Each row is a point on a landscape with many valleys, with its height.
From any point a ball rolls to the lowest of the 5 points nearest to it. It stops when none of these is lower. Distance is the straight distance between rows; heights are no part of it.
gup h=5.69: [-56 -25 -49  38  32  46 -42  47 -22]
Fep h=4.69: [ -4 -63 -22  35  25  33  -5  40 -24]
Nuzu h=6.99: [-55 -46 -49  -5  62  -6 -73  42 -23]
kasos h=1.69: [ 48 -15  14  12 -23   6 -21 -62  25]
sego h=5.80: [-44  65  -8 -37   8 -39 -31  23  17]
zuseg h=1.98: [  1 -34 -26  19   9 -32  36  34 -47]
Tusag h=3.25: [-48   9  18   1  66  83   3  45 -38]
bezo h=2.70: [-67  51  -8 -18  41  57  13  11 -18]
Buko h=6.16: [ -4  34 -55  12  10 -31 -27  18  -8]
vinos h=2.10: [-20  83 -11  -7 -15 -48 -37  10  19]
nad h=4.45: [ 61  33  20  25 -27 -49  17  -1   8]
lom h=3.98: [-76  37   8 -61  76   0 -43  58 -17]
Lag h=4.83: [ 53  11  -2 -24 -48 -53  70   1  -2]
Vuf h=5.58: [-41  14 -48   5  22  -7 -39  25  -4]
fizi h=3.00: [ 43 -55  12   0 -48 -10  23 -90   4]
subiz h=6.15: [ 13  96  10  12 -43 -25   0  17  56]
gazo h=4.44: [ 30  45  66 -29 -28   7   6 -16  63]
redu h=4.08: [ -6  21  54 -20 -37  66  -3 -47  21]
gize h=3.97: [ 32 -79  12  28  -1  16 -14 -20 -22]
fevo h=4.09: [ 16 -56  15  24 -12  54 -32 -36  16]
roda h=4.19: [ 57  38  19  -1 -37 -11  -1  12  43]
zefo h=7.19: [ 37  79   2  17 -34 -75   2   2  25]
pasez h=3.76: [ 1 28 46 -9 22 77  8 16 -9]
Zalin h=4.93: [-34 -63  20  19   8  76 -21  24  15]
Fivom h=6.85: [ -8   3 -44 -42  10 -84  26  -8 -23]
fumim h=4.39: [ -5 -29 -34 -14 -39 -62  72  13 -20]
kif h=0.67: [   7 -107    1   31   28   21   44   10  -34]
zete h=2.33: [-48  14 -28   1  15  43  -4  35   5]
sifa h=3.96: [-82  59   2 -35  23  -2 -20  22  16]
mikol h=4.30: [ 25 -62   1  -7 -56 -33  64  -3  24]
fedos h=3.66: [-30  -9  57   8  53 105  -7   4 -29]
Lif h=4.61: [-15   7 -30  35  18  -8 -25  20   0]
fusi h=4.76: [-16 -19  42  -8   8  90  -7 -54   7]
nek h=1.67: [ 33  14 -22   2   9 -36  13   9 -16]
gipog h=3.04: [-67  91  40 -21  76  -7 -39  14 -19]
rik h=3.14: [ 35 -66  13  22 -29   7  38 -78 -11]
rila h=3.62: [ 47 -13   1  15 -16 -21  41  -2 -24]
mudok h=3.85: [ 40   6   5  24 -30   0  -8  38  20]
vune h=3.64: [  21 -102   19  -14  -37  -11   50  -54    9]
Faz h=2.40: [ 56  10  38   2 -40 -10 -21 -51  36]
nule h=3.38: [ 34  30  45  -5 -37  11   6 -20  49]
Sarog h=2.57: [ 66 -36  28   0 -26 -19  23 -60   6]
loro h=7.26: [   0   39  -22  -42    2 -107   26  -10  -18]
Zevol h=2.42: [  43   -9    7   30  -35    7   -7 -103    1]
natov h=7.13: [-34 -19 -46 -29  45 -67 -45  41 -30]
suf h=1.57: [-34  86  10   0  42  28 -16   6 -27]
pege h=2.76: [ 38 -27  11  10 -18  25 -25 -16   1]
nev h=3.40: [-44 -20 -20  14   7  68 -11  51   8]
lazib h=1.37: [ 25  48   0  26 -28 -17   8  17  20]
Girod h=1.19: [ -9 -13 -36 -42  40 -73 -22  19 -33]
Lera h=3.03: [ 22  22  28  -5 -46  45  -7 -71  46]
ruma h=5.11: [ -5 -23 -56 -23   7 -57  25  -1 -41]
loz h=3.02: [ 62 -47  21  11 -14 -27  23 -21  -8]
dukof h=3.72: [ -3 -21   2  12 -16  42  -6  20  20]
Degar h=4.18: [-86   5 -40 -13  46  20 -47  30   3]
Dogu h=4.94: [ 26  10 -27 -11 -16 -67  46 -11  -4]
vizu h=4.13: [-11  71  23 -24 -10  11  28   8  14]
nat h=7.37: [-17 -95 -25  55  35  48  -3  54 -26]

For each start below, name the point where the ball stops.
Lif => lazib
Nuzu => zete
sifa => suf
gazo => kasos
Lag => lazib
Zalin => zete
redu => kasos
Buko => lazib
vune => kasos
lom => suf
